A landscape with many valleys, sampled at points; each row gives a point and its height.
A ball rolls from a point to the lowest of its 2 nearest points, and stops where none of them is lower. Distance is the straight distance between rows; heights are no part of it.
<899> h=451: [-1.49 -1.99  0.01  1.63  4.18  1.39  1.41  0.08  1.48  2.51 -3.94  1.16
 -1.06  0.09  1.78  0.14 -3.05 -3.88 -3.28  2.23]
<1052> h=614: [-3.21  1.79  1.71  1.66 -2.89 -3.89 -1.27 -0.48 -1.47 -2.40  1.52 -1.39
 -2.40 -2.16  2.87 -5.57 -0.15  1.70  1.24 -0.52]
<818> h=744: [-2.66 -2.35 -2.43  1.72  2.21  0.46 -2.25  2.69  3.26 -1.89  1.84  0.21
 -1.14  0.51  0.64  2.25 -1.80 -0.67  1.15  1.13]
<1023> h=821: [-4.48 -1.40 -0.80  1.96  3.29  4.48  1.74  2.87  2.38 -1.94 -2.78 -0.72
  0.78 -1.10  0.78 -2.28 -1.52 -4.65  0.38 -2.83]
<1415> h=51: [ 1.21 -1.79  0.12  1.20 -1.06 -0.87 -2.82 -5.90 -5.06  2.50 -2.93 -3.00
  1.73 -0.56 -1.07 -3.02  3.38  1.20 -1.11 -0.06]
<743> h=650: [-0.27  1.75 -0.67 -1.40 -5.61  0.84 -1.23 -0.20 -2.00 -1.79  1.19  1.42
  0.05 -1.64 -0.18 -3.00 -2.25 -0.49 -1.15  2.09]
<1046> h=424: [-2.53  2.27 -3.41 -0.64  4.13  2.55  2.43  0.77  2.61  0.63 -5.07  1.49
  0.54 -0.25  2.00 -0.74 -2.72 -3.80 -3.54  2.39]
<59> h=230: [ 0.16 -1.85  1.58  1.00  1.44 -0.54  2.00 -3.66  2.94  2.86 -0.46  0.88
  0.32  0.28  1.30 -2.13  1.43  2.25  4.51  0.01]
<1410> h=390: [ 1.90 -3.79  1.40  2.22  4.00 -3.88  3.06  1.25  0.78  2.61 -1.50 -1.76
  0.64 -2.50 -0.75 -2.82 -1.78 -0.98  0.85  1.82]
<905> h=398: [ 1.43 -3.32 -0.65 -1.79  3.48 -2.35  1.39  0.89 -0.14  0.90 -1.15  0.21
  1.43 -1.09 -2.01 -3.28 -3.43 -1.61  0.14  1.73]
<376> h=480: [-0.12  0.73 -2.86 -1.91  2.94  1.81  0.45  4.12  1.10 -1.50  4.64 -1.78
 -0.50 -0.57  0.30  1.66 -1.67 -3.05  3.46 -1.57]
<752> h=464: [-1.14 -3.43  1.62  2.74  1.86 -0.53  1.16  1.45  0.17  3.11 -0.56  0.03
  0.21 -0.11 -0.60  1.24 -4.90 -1.43 -2.16  2.52]
<857> h=263: [ 4.95 -2.50  2.75 -0.78  0.51  1.34  2.56  0.15  1.70  1.74  1.51 -2.67
  0.62 -0.49  0.92  2.60 -2.94  0.28  2.49 -0.46]
<304> h=140: [-1.22  1.16  0.04  0.25  1.07  0.80  2.90  3.44 -0.78  3.93  1.35  1.39
 -0.21  1.45 -2.37  0.18 -0.30 -3.23 -3.99  0.59]
<1281> h=188: [-0.07 -2.36  3.87  3.18 -0.86 -0.98  1.22 -2.96  0.08  4.85 -1.33 -1.74
  0.95 -0.70  2.92 -0.87  2.28  3.46  2.88 -0.77]
<816> h=268: [ 2.87 -3.42 -1.80 -1.54  1.54 -2.17 -4.29  1.68  0.37  1.35 -0.13 -0.15
  0.04 -1.39 -0.50  1.09  1.90  0.64  0.68  2.25]
<990> h=709: [-2.03 -1.52 -1.06  2.99  1.05  0.86 -1.95  2.30 -0.75 -4.13  2.58 -0.18
 -2.57  0.23  1.61  1.16 -3.75 -4.46  1.73  0.32]
<953> h=109: [-1.00 -0.60  1.23 -3.42 -0.54 -4.54 -0.49 -2.16 -0.60  0.44 -2.99  2.17
 -1.77  0.50  0.87 -0.97 -0.25  0.61 -3.76  1.25]
<73> h=503: [-1.80  0.69  3.09  2.19 -1.69 -0.63  0.04  1.46 -2.65  2.03 -1.44  1.46
 -0.74 -2.25 -0.44  2.20 -1.70  2.62 -2.87 -0.59]
<325> h=627: [-1.37  0.15 -0.25  2.63 -1.39 -2.79 -3.97 -0.67 -3.52  0.13  0.16 -3.05
 -0.04 -3.05  2.39 -1.16  1.51  4.21  2.17 -1.98]
<837> h=247: [-1.44  0.52  0.59  4.00 -0.31 -1.49 -2.17  0.79 -2.06 -0.24  1.21  2.59
  0.42  0.35 -2.67 -2.76  0.94  2.02 -0.87 -1.10]
<856> h=667: [-0.60  3.88 -2.40 -2.40 -3.46  1.65 -0.28  1.23 -0.78 -1.54  3.07  2.20
  0.30  1.19  0.46  0.13 -3.36 -0.93 -2.05  2.67]
<6> h=412: [ 4.38 -1.21 -1.42 -5.54  0.65  1.93  1.19  3.35 -0.22  0.31  2.06 -0.26
  2.61  0.80  0.91  1.06 -2.48  0.43  0.13  1.04]
<353> h=534: [-0.21 -0.46  0.51 -2.00 -0.31  1.39  2.22  2.18 -1.05 -0.63  0.89  3.59
  0.60  1.10 -0.85 -1.21 -2.50  0.15 -1.07 -0.57]
<1094> h=69: [ 1.10 -3.66  3.43  1.18  0.75 -3.72  0.65  2.07 -1.41  3.21 -0.89 -1.60
  2.61  0.07 -2.93 -0.22  0.82  2.89 -3.29 -0.65]
<22> h=291: [ 3.50 -1.92  4.58  1.27  0.63 -0.50  1.17 -2.76 -0.42  1.85 -0.57 -2.69
  2.60 -0.52 -1.99  3.76 -3.83  3.84 -0.93 -2.16]
<917> h=687: [ 0.91  4.19 -0.77 -0.44 -5.18  3.92 -2.16  0.41 -0.47 -1.57  2.27  1.87
 -1.60  1.89  0.02  1.21  1.29 -0.83 -1.92  0.97]
<364> h=88: [-3.12  0.44 -0.63  4.79 -3.20 -1.08 -1.68 -5.88 -0.95 -1.36 -1.81 -3.08
  2.93  1.15 -1.34  0.32  3.81  4.06  0.19 -0.69]
<1083> h=875: [ 0.82  2.54 -3.13 -0.17  1.30 -1.27 -2.29  2.65  2.07 -2.16  1.13  3.37
 -1.49  0.43 -2.08  1.74  1.80  0.75  0.35  0.73]
<385> h=58: [ 1.32  1.70  1.72 -2.57 -1.74 -6.07  0.92 -4.23 -0.15 -2.22 -2.02 -0.13
  1.47  1.49 -0.20  0.42  1.37  3.14  1.46 -0.16]
<286> h=553: [-2.78 -0.61  1.48 -0.46 -2.63  0.30  3.31  0.80  1.27  1.22  0.75  2.76
  2.67  0.70 -1.88 -3.03 -1.47  1.44 -0.52  1.15]
<1249> h=369: [ 1.90  0.63  1.42 -4.77 -1.16 -0.43  1.57 -2.66 -1.15  3.91  0.57 -1.25
 -0.94 -0.23 -0.12  0.09  0.50 -1.88  0.19 -0.15]
<1338> h=142: [-0.89 -0.10 -0.45 -3.92  2.00 -3.46 -1.38 -0.15 -1.72 -0.10 -0.29  0.67
 -1.94 -0.65 -1.37  1.19 -3.66 -1.22 -3.23 -0.25]
<1184> h=430: [ 2.21  0.78 -3.46 -3.83  4.29  1.51  2.74  4.11  0.95 -0.83  2.46 -1.62
  2.65  1.33 -0.56  1.01 -2.93 -1.10  0.31 -0.44]
<867> h=352: [-0.70 -2.44  0.04  2.11  3.00  1.34 -2.86  2.35  3.34 -0.22  0.93  1.46
 -1.14  1.05  0.34  2.88  2.51  2.93  1.16 -1.33]
<248> h=852: [-3.22 -0.55 -1.86 -0.57  4.41  4.29  3.73  4.17  2.37  0.51 -0.15 -1.94
  2.91  0.99  0.50 -1.53 -2.44 -3.78 -1.94 -1.04]
<144> h=737: [-0.99 -0.41  1.52  3.66  2.20  1.36  1.15  3.36  0.24 -0.86 -0.14  1.88
 -3.42  1.77  1.40  1.58  1.96 -3.94 -0.41 -1.23]
<813> h=443: [-0.24  0.93 -2.88 -0.82  3.60  5.55  2.17  4.96  2.00 -1.22  0.47  1.58
  1.22  2.50  4.22  2.08 -0.72 -1.17 -1.88  2.12]
<1335> h=338: [ 2.12  2.40 -3.69 -1.47 -0.53  5.03 -0.58  2.07  0.67  3.43  1.65  0.81
  3.22  0.11  0.28  1.83  1.47  1.11 -0.67  3.44]
<1310> h=420: [ 3.21 -1.42  0.29  0.40 -3.43  2.05 -1.48 -2.01 -3.06 -2.02  0.06  0.20
  3.06  0.15 -1.57 -1.51  0.85  0.20  2.77  0.14]
<605> h=544: [-3.05  1.11  1.02  0.30  0.35  0.13  1.17  0.71  2.10 -2.61  0.15  2.25
 -3.80 -1.57  2.59 -2.92  0.25  1.90  1.85 -2.59]
<37> h=294: [ 0.03  1.06  0.01  0.89  3.95 -0.18  2.92 -2.30  4.42  2.40  0.17  2.25
 -1.28  1.14  0.23 -0.41  1.86 -0.46  3.43 -0.76]
<103> h=228: [-0.13  1.49 -2.33 -1.30  3.35 -0.16  1.53  0.77  0.67 -1.83 -2.25  2.29
 -2.44 -0.53  0.98 -1.02 -2.00 -3.67 -1.00  0.54]
<644> h=680: [-0.33 -1.18 -0.38  1.33  0.49 -1.26 -4.39  0.33 -2.14 -4.15  2.37  1.25
 -1.80  0.56  0.23 -0.11 -3.19 -0.28  0.91 -0.63]
<1099> h=184: [ 0.13  2.74 -0.88 -3.40  0.20 -2.18 -2.88 -0.54  1.31 -4.02  1.02 -0.20
 -5.45 -0.26  2.35 -3.01  1.16  0.46  0.61 -2.56]
<1034> h=858: [ 0.25  4.77 -1.15  3.00 -0.73 -2.57 -0.58  0.22  1.13 -4.46  2.02  3.38
 -2.43  0.62 -1.29  1.17  0.57  0.93  1.97 -0.07]
<552> h=488: [-2.22 -0.69  4.09  0.80 -3.46 -2.52  0.18 -2.29 -3.47  1.48 -0.78 -0.04
  0.30 -1.28  0.77 -0.38 -2.71  1.21 -2.36  0.14]
<428> h=245: [ 3.56 -1.20  1.26 -2.14 -1.74  3.18 -0.10 -3.48 -0.67  0.65  0.67 -2.80
  1.66 -1.74  0.23  3.43 -3.49  1.19  3.41 -0.84]
<1273> h=359: [ 5.52  0.42 -2.28 -1.09 -0.50  2.75 -1.09  1.49 -1.44  3.06  0.02  0.95
  2.12 -2.07 -0.85  0.68 -0.13  0.13  0.88  3.17]
<1007> h=664: [ 1.56 -1.67 -1.44  0.61  3.48  0.42 -2.75  3.39 -2.24 -2.06  1.84  2.06
 -0.43 -0.42 -1.86 -0.26 -1.89 -0.28  1.77 -1.56]
<557> h=281: [ 0.89  2.59 -0.50  2.46 -0.68  0.16 -3.23 -3.21 -0.09 -0.58  2.74 -0.07
 -1.36  2.16 -1.80  3.73  1.80 -0.06  2.09 -1.70]
<756> h=202: [ 1.44  0.16 -0.34  0.35  5.34 -3.92  1.79 -1.10  1.41 -2.33 -5.76  1.78
 -1.08  2.33 -0.51  0.47  0.66 -2.57 -1.50  0.53]
<473> h=434: [ 5.38 -3.98  0.15 -0.85 -2.51  2.62 -2.29 -1.38 -1.80 -2.17 -1.97 -1.92
  3.36 -0.48 -0.82  1.86  1.43  2.28  1.42  1.39]
<916> h=574: [-1.84  1.53  0.82 -0.40 -3.20  0.10  2.00  1.35 -0.89  3.00  0.51  1.05
  0.43 -3.09 -2.26 -3.02  1.37  0.76 -0.36  0.08]
<663> h=72: [ 3.28 -3.29  2.60  0.54 -0.25 -2.07 -1.54 -1.34 -4.69  3.51 -1.64 -2.86
  3.28  0.22 -1.20 -1.25  2.54  1.73 -1.75 -0.75]
<447> h=276: [ 4.58 -2.69  2.58 -0.04 -0.63  2.24  2.03  0.08  1.04  1.27  0.09 -0.36
  3.62  0.67 -1.28  2.90 -3.20  2.85 -0.43  0.09]
<1377> h=518: [ 0.37  0.63  2.91  1.12  1.64 -1.39  2.54  2.06 -2.66 -0.39 -1.02  2.57
 -0.40 -0.20 -2.14  1.09 -2.25  0.63 -1.44 -2.03]
<695> h=493: [ 1.63  0.64 -0.45  0.92 -0.22  4.52  2.65  5.75  0.48 -0.75  1.48  2.88
  0.16  0.92  2.71  3.11 -1.03 -0.67  0.88  2.40]
<1234> h=408: [ 3.42 -2.12  0.07 -2.34  2.42 -0.59  3.82  1.59  1.09 -1.69  0.50 -0.13
  2.49  1.76 -0.51 -1.95 -3.50 -2.99  2.80  1.20]
<296> h=497: [-2.52  1.23  0.46  2.00 -5.60  3.23 -2.58 -3.02 -0.97 -1.98 -1.63 -2.41
 -1.69 -2.74  0.99  1.53  4.22  1.80 -1.19 -0.23]
<1186> h=252: [ 1.19 -1.31 -1.24 -1.97  1.65 -3.47 -2.00  1.40 -0.01  2.74 -0.87  0.28
 -2.52  0.06  0.40  1.88  1.43 -2.38 -1.87  3.29]
<862> h=380: [ 1.39 -0.26  3.16  0.43  1.55 -3.33  3.53  1.17 -2.31  3.90 -0.63 -0.25
 -0.56 -1.55 -0.81 -2.37  1.24 -1.91  1.30  1.05]
<1274> h=642: [ 0.98 -0.14  1.72  2.13  0.82 -3.61 -0.93  1.59 -5.53  1.22  0.40 -2.79
  0.69 -1.53  1.06  0.01  1.09  2.75  1.68 -2.83]
<624> h=181: [-2.81  0.09 -1.66  3.59 -3.84 -1.29 -1.71 -4.07 -3.90 -3.08 -2.79 -4.45
  2.83  1.08 -0.05 -3.62  3.82  3.88 -2.18 -1.74]
<1089> h=295: [ 0.61 -1.82 -0.68  1.79 -0.26 -0.67 -4.12 -0.54  0.92  0.48 -0.11  1.16
  0.52  0.99 -1.67  2.62  3.61  2.77 -0.21  0.54]
<1400> h=85: [-2.19 -1.29 -0.33 -0.16  4.20 -0.57  1.51  3.81  1.01  1.77 -2.01  0.63
 -0.94  0.17 -1.76  1.38  0.40 -1.74 -4.74 -1.19]
<476> h=36: [-2.05 -3.76  2.45 -0.47  1.81 -1.81 -0.81  2.53 -0.98  3.80 -0.91 -0.03
 -0.99 -0.62 -1.48  0.39  0.01  0.92 -4.88 -0.64]
<244> h=379: [-2.65 -0.21 -0.83 -1.97 -1.72 -0.77  0.64 -0.16  2.80 -1.97  4.02 -0.85
 -3.64  1.97  1.20 -4.21  1.35 -3.07  1.55 -0.54]
<1165> h=560: [-0.58  1.99  1.34 -2.13 -3.63  1.91 -0.01  0.17  1.24 -2.34  0.64  1.72
 -2.12 -2.54  2.27 -0.48  1.55  3.58  2.74 -2.25]
<1362> h=229: [ 0.55  2.29  0.18  2.24 -3.57 -1.57 -1.29 -4.75 -5.56 -1.83 -2.35 -2.18
  2.84  1.52  0.10 -6.30  1.88  2.93 -1.26 -2.80]
<1109> h=653: [ 3.40 -1.08  0.35  1.07  3.04 -2.81 -1.76  1.89 -3.40 -0.58  0.19  0.15
  1.14 -1.52 -2.98 -0.39 -0.45  1.80  1.91 -2.26]
<789> h=293: [ 3.40 -1.34  0.75  1.30  2.81  3.98  3.40  0.70  4.09  3.22  0.30  1.54
  2.15  1.03 -0.60  1.95 -3.53  2.20 -1.31  0.14]
<534> h=718: [ 1.69  0.67  0.27  2.48 -0.62  1.17 -1.50  2.07 -1.39 -0.27  1.32  3.25
 -3.50  1.51  2.19  1.02  1.41 -2.93  0.27  1.61]
<1178> h=177: [ 0.18  3.30  0.18 -0.30 -5.36  2.01  0.14 -4.06  2.17 -1.03  1.76  0.37
 -0.80  1.33 -0.46 -4.42  4.04  0.13  1.54  0.30]
<1219> h=270: [ 1.13 -2.61  1.42 -1.18 -0.47 -0.41 -2.34 -3.45  0.71  0.52  0.80 -2.88
  0.95  0.08  0.44  2.97 -0.16  2.62  2.07 -0.52]
<125> h=323: [ 1.29  0.00 -1.73  2.47  5.57  3.93  3.29  2.27  4.75  0.40 -2.72  2.09
  1.82  0.90 -0.32  2.49 -3.97 -0.13 -1.52  0.76]
<939> h=470: [-2.22 -1.02  0.44  0.49 -4.40  3.31 -1.27  0.00 -1.52  1.21 -1.57 -2.45
  1.38 -2.45 -2.25  1.66  5.29  1.85 -2.30  0.20]
<691> h=265: [-0.44  1.35 -0.52  1.30 -1.95 -2.60 -4.82 -2.39 -4.60 -0.33 -0.40 -2.55
 -0.61  1.77  1.88 -5.53  3.15  3.04 -2.00 -3.03]
<1336> h=331: [ 0.17  1.97  0.63  0.50 -2.20  1.57 -2.98 -5.37 -2.29  1.61 -0.28 -3.46
 -1.85 -2.16  0.26  4.67  1.31 -0.33  0.91 -1.38]
<880> h=522: [ 2.09 -1.69 -2.03  0.24  3.15  0.83 -2.12  3.81  1.53  0.66  4.70 -3.10
  0.62  0.05 -1.63  4.04 -2.37 -1.39  1.56 -0.42]
<8> h=591: [-2.89  0.98  0.38  0.59 -0.42 -3.08  0.02 -0.57 -0.93  1.90  0.95 -0.68
 -1.74 -3.07 -0.76 -4.05  0.25  0.01  1.74 -0.62]
<778> h=207: [ 1.00  1.27  0.16 -2.47 -1.53 -3.36 -1.96 -2.12  0.65 -2.03  0.58  0.14
 -3.05 -0.05  2.41 -1.32  3.92  1.15  2.39 -0.59]
<232> h=297: [-0.55  1.44 -3.85 -1.52 -0.67  3.40 -1.49 -1.02  0.82  2.21  1.63  2.23
  2.99  0.80 -2.49 -1.32 -0.97  1.70 -1.07  2.26]
<368> h=178: [-1.39  1.05 -2.75 -2.18  0.39 -1.96 -1.73  1.15  0.03 -0.01  0.65  0.82
  1.21 -0.70 -3.48  2.58 -3.75  0.81 -2.64  1.45]
<214> h=413: [ 0.85 -1.41  0.00 -1.27  0.04  2.04 -1.41  0.48  3.18 -1.56  2.19  2.12
 -1.68  2.62  1.75  1.99  2.66  1.61  2.76 -1.82]
<671> h=232: [ 1.79 -1.95 -2.24 -2.04  5.07 -4.82 -0.02  1.48  1.55 -0.67 -3.41  0.31
 -1.54  0.26  0.17  0.25  1.39 -2.69 -0.27  2.19]
<987> h=774: [-2.17  0.34 -1.05 -0.59  0.77  1.80  1.52  4.14  2.27 -3.11  1.67  1.04
 -2.43  3.91  2.65  2.95  2.02 -4.26 -1.13 -0.54]
<9> h=876: [-0.75  1.58 -2.74  1.56  4.11  3.34  2.48  4.74  2.74 -0.39 -2.99 -4.36
  5.15  0.09  2.86  0.76 -0.71 -5.49 -2.30  4.06]
<562> h=376: [ 3.02  3.16 -3.78  0.52 -3.12  2.47 -1.84 -2.26 -1.59  1.08 -1.33  0.68
  2.21 -2.68 -2.64  0.70  0.30 -0.51  0.99  4.20]
<1081> h=529: [-1.44  2.40  1.04 -0.45 -3.37  3.12 -1.16 -2.05 -0.25 -0.94 -0.17 -0.63
 -1.33 -2.01  0.31  2.74  2.49  4.00  0.50 -3.49]
<844> h=154: [-0.10  1.04 -0.96  0.27  4.32 -4.84  0.50 -2.42  0.80 -1.47 -2.71  3.14
 -0.68  0.62 -1.14 -0.30 -1.68  1.58 -0.20 -0.45]
<33> h=810: [-1.87  0.05  0.21 -0.25 -0.49 -3.10  1.73  2.31  3.14 -3.40 -0.60  2.50
 -2.15  2.64  0.95  2.54  2.60 -1.25 -1.36  0.79]
<213> h=339: [-3.49  3.78 -2.57  1.31  1.34  0.01 -1.36 -1.81  3.60  0.81  2.09  2.57
 -2.09 -0.39 -2.27 -1.04 -0.41  0.65  0.38 -1.20]
<549> h=283: [-1.54  4.15 -0.41 -0.25 -2.78  1.32 -0.69 -1.93  3.63 -0.14  2.91  0.63
 -4.61  0.85  1.02 -4.27  0.86 -0.91  1.00  0.05]
<900> h=395: [ 1.18  0.46 -1.28 -1.06 -5.03  2.69 -2.08 -2.51 -1.97 -3.02  0.78 -2.00
  1.69 -0.17 -0.88  2.06  0.22 -0.84  1.27  0.86]
<1124> h=301: [-1.51 -0.40  0.84 -1.20 -2.97 -0.17 -1.39 -3.27  1.24  2.34  0.76 -3.70
 -0.89 -1.40  0.68  5.43  1.05  0.42  0.45  0.38]
<548> h=834: [-1.84  2.66 -0.23  2.02 -1.05 -5.55  1.70  1.43  2.52 -4.61  0.44  1.88
 -2.50  0.90 -0.03 -0.27  2.00 -0.58  1.16  0.75]
<274> h=705: [ 0.92  2.54  2.54  1.37 -3.55  0.15  0.48  0.24 -0.74 -0.74  0.39  3.59
 -1.97  1.20  0.41  1.53  2.38  0.44 -0.24  0.11]
<670> h=77: [-0.17  0.27  0.12 -1.13 -0.77 -2.90 -2.34 -5.31 -1.88  3.03 -2.16 -0.29
  0.38 -0.84 -1.32 -2.09  0.53  0.90 -2.25  0.77]
<909> h=512: [ 2.50  0.30  1.99 -0.93 -0.52  3.62  3.51  1.83  0.69 -0.56  0.58  3.39
 -1.43  1.90  3.22  3.45 -0.88 -1.08  0.89 -0.66]
<635> h=745: [-4.60 -3.05  2.16  2.46 -0.21 -0.44  0.25  2.36 -0.41 -3.84  2.49 -1.63
 -1.41  0.13  1.85  0.12 -2.95 -2.35  1.28 -1.61]
<1293> h=362: [ 0.86  1.63 -0.76 -0.65 -4.14  1.40 -3.97 -5.67 -2.50 -2.56  0.25 -3.81
 -1.79 -1.77  0.80  0.34  0.89 -0.89  1.51 -0.69]
<586> h=220: [ 4.20  0.72  0.31 -4.16 -1.32  1.43 -0.91 -3.19 -0.70 -1.70  0.86  0.86
 -0.09 -0.49  0.99  1.35 -2.14  0.93  3.59 -1.05]
<396> h=397: [ 3.95  1.46 -0.97 -5.52 -3.25  2.07  1.74  1.12 -2.25  0.02  1.94 -1.27
  4.55  1.23 -0.98  1.10 -1.59 -1.03 -0.15  2.06]
<1159> h=195: [-0.94  1.54 -0.19  4.71 -2.75  1.48 -1.41 -3.72 -0.63 -0.63 -0.14 -1.40
  1.62  0.40 -3.44  3.56  3.50  1.42  0.87 -0.16]
<1241> h=783: [-4.57 -3.17  0.32  2.12  2.17  2.79  0.34  2.03  0.74 -3.95 -0.21  0.87
 -0.10  0.78  0.45 -3.49 -3.27 -1.81  0.04 -2.73]
<601> h=368: [ 4.30  0.33 -0.15 -1.05  0.95 -0.63  0.71  2.14 -2.45  4.17  0.40 -0.66
  0.36 -3.53 -2.04 -0.21  0.00 -1.57  1.22  1.49]
<913> h=865: [-2.63 -1.81 -2.25  2.02  4.04  4.08  2.40  5.51  3.92  1.50  0.38 -3.78
  2.41  0.45  2.47  1.05 -1.44 -3.66 -2.22  2.29]
<698> h=889: [-0.22 -1.31 -1.50 -0.60  3.94  0.77  4.51  3.82  2.55 -0.62 -5.44 -2.16
  4.09 -1.12 -1.31 -2.90 -1.38 -5.08 -1.54  0.48]
<1231> h=381: [ 1.34 -0.01 -0.75 -5.16 -3.11  0.23 -0.05 -1.75 -1.05  2.06  1.41 -3.90
  2.37 -0.63 -2.49  1.26 -0.18 -1.78 -0.10  0.70]
<475> h=442: [-0.97 -1.33 -0.35 -2.26 -0.42 -0.17  3.33  1.88  1.08 -2.82  2.09  0.00
  0.14  1.42  1.54 -3.72 -0.86 -4.22  2.20  0.56]
<23> h=241: [-3.19  1.46 -3.41 -0.52  1.43  0.47 -0.79 -0.30  2.01  0.88  1.99  2.41
  0.55  1.62 -2.32 -1.42 -3.29 -0.48 -2.30  1.83]
<1122> h=635: [-2.51 -0.51  2.26 -1.18 -4.71  0.13 -0.58  0.34 -2.27 -1.90  2.08  0.22
 -1.73 -1.18  1.94 -4.78 -2.07 -0.31 -0.34 -0.62]
<687> h=139: [ 0.62 -0.88  1.98 -0.36 -0.51 -4.52 -0.32 -1.86  0.33 -2.79 -0.78  1.16
 -0.92  3.32  3.24 -0.88  3.31  3.25  0.97 -1.21]
<571> h=192: [-0.94 -0.59 -0.20  1.33  0.32 -2.20 -0.71  2.84 -1.26  1.44  0.98  2.18
  0.13  0.91 -3.95 -1.03  1.95 -0.93 -1.87  1.53]
<141> h=107: [ 1.83  0.29 -0.68 -2.74  0.89 -4.03  0.85 -4.49  1.70 -0.33 -1.35  1.55
  1.44  0.85 -1.62 -0.31 -1.85  1.64  1.63  1.37]
<1077> h=300: [-0.84  0.54 -0.55  4.00 -1.50 -0.47 -6.28 -0.38 -4.23 -0.66  0.46  0.47
 -0.74  0.43 -1.68 -3.03  3.92  2.91 -2.78 -2.30]
<593> h=401: [-4.21  2.03  2.71  1.99  1.98 -3.17  3.25 -1.18  0.72  0.75  0.94 -1.15
 -1.18 -0.28 -0.37  1.04 -0.49  2.65  1.29 -4.91]
<313> h=487: [-2.74 -0.67  1.84  1.95  2.20 -1.74  2.25  2.02  1.61 -1.27 -0.73 -0.35
 -1.84 -2.06  2.02  0.31  0.26  1.14  2.46 -2.16]
<1075> h=609: [-3.44 -0.65  1.02  2.32  1.02 -2.48 -2.85  1.33 -2.24  2.44 -0.11 -0.82
 -3.27 -3.46  1.72 -1.22  0.93  1.88 -0.36 -1.81]
<1098> h=90: [ 0.25  0.90  1.89  1.42 -4.66  2.24  2.15 -4.82 -0.36  0.94 -1.69 -0.25
  2.01 -0.22 -0.64 -2.54  3.98  1.24  2.01 -0.47]
<1216> h=278: [-2.26  1.25 -1.30 -2.09  2.79 -1.62 -0.34 -1.13  3.27 -2.05  0.33  0.29
 -4.95  1.62  1.87 -3.79  2.28 -2.93 -0.62 -1.73]
<1058> h=375: [-0.78  3.00 -4.27 -0.15  5.95  3.70  2.94  1.11  3.37 -0.55 -2.18  1.95
  1.62  1.68  2.23  2.53 -3.14 -1.32 -2.58  2.46]
<121> h=348: [ 1.45  1.65  0.68 -1.34  0.59  0.89  2.66 -1.60  0.84  3.16  0.52  2.33
 -2.48  0.73  1.03 -1.55  1.62 -2.03  1.86 -0.71]
<1009> h=143: [-1.21  0.39  3.66  2.64 -5.09  0.28  1.46 -3.86 -0.76  2.17 -2.08 -1.85
  0.48 -1.30  2.24  0.76  3.51  1.99  1.16  0.90]
<1005> h=455: [ 0.50 -1.75  0.45 -1.82 -2.85  2.90 -3.46 -2.45 -1.50  2.69 -1.89 -0.73
 -0.23 -1.61 -0.27  0.50  3.28  1.02 -1.82  0.68]
<1101> h=884: [-0.87 -0.06 -3.73 -1.12  4.20  0.04  2.93  4.06  2.39  0.42 -3.63 -2.50
  3.88  1.11  0.33 -1.18 -0.27 -6.20 -3.43  4.31]
<280> h=324: [-0.33 -0.76  4.32  1.70  1.60 -3.66  2.37 -1.90  0.84  2.30  0.06 -3.79
  0.73  0.02 -0.25  3.44 -1.25  4.12  1.44 -3.89]
<463> h=467: [-0.02  0.99  1.92 -1.39 -1.63  2.09  2.31  1.33  3.00 -1.60  2.68  1.05
  0.13  2.23  0.45  4.25  1.65  1.24  1.97 -2.42]
<709> h=445: [ 2.60 -3.22  1.65 -2.60 -4.34  3.01 -0.70 -3.46 -2.13 -0.30 -2.97 -2.70
  1.22 -1.58  1.11  1.13  2.80  1.42  0.17  0.34]
<955> h=475: [-2.00 -3.17  2.12 -0.40 -1.29 -0.90 -0.53 -0.97 -2.69  3.26  0.88 -1.00
  1.00 -0.23 -1.17 -1.08 -4.35 -1.13 -2.35  1.55]
<1143> h=189: [ 2.34  0.99 -2.14 -2.82  1.16 -0.08 -0.14 -1.35 -0.12 -1.19  0.02  2.56
 -1.80 -0.91  1.47 -1.08 -3.40 -1.07  1.86  1.25]

Where does a ball stop that starts at each point below?
<913> | <1143>
<325> | <1143>
<463> | <385>
<818> | <385>
<987> | <1143>
<899> | <1143>
<6> | <1098>

Call two points neighbours if one is among the 2 nearest of the other. Go from one point of each pair to the other, from neighbour to neighbour, staying as low as possible. Name the highest point that can't be avoided.
<364> and <1098> | <213>
<1415> and <364> | <1077>
<1415> and <476> | <663>
<1099> and <385> | <778>
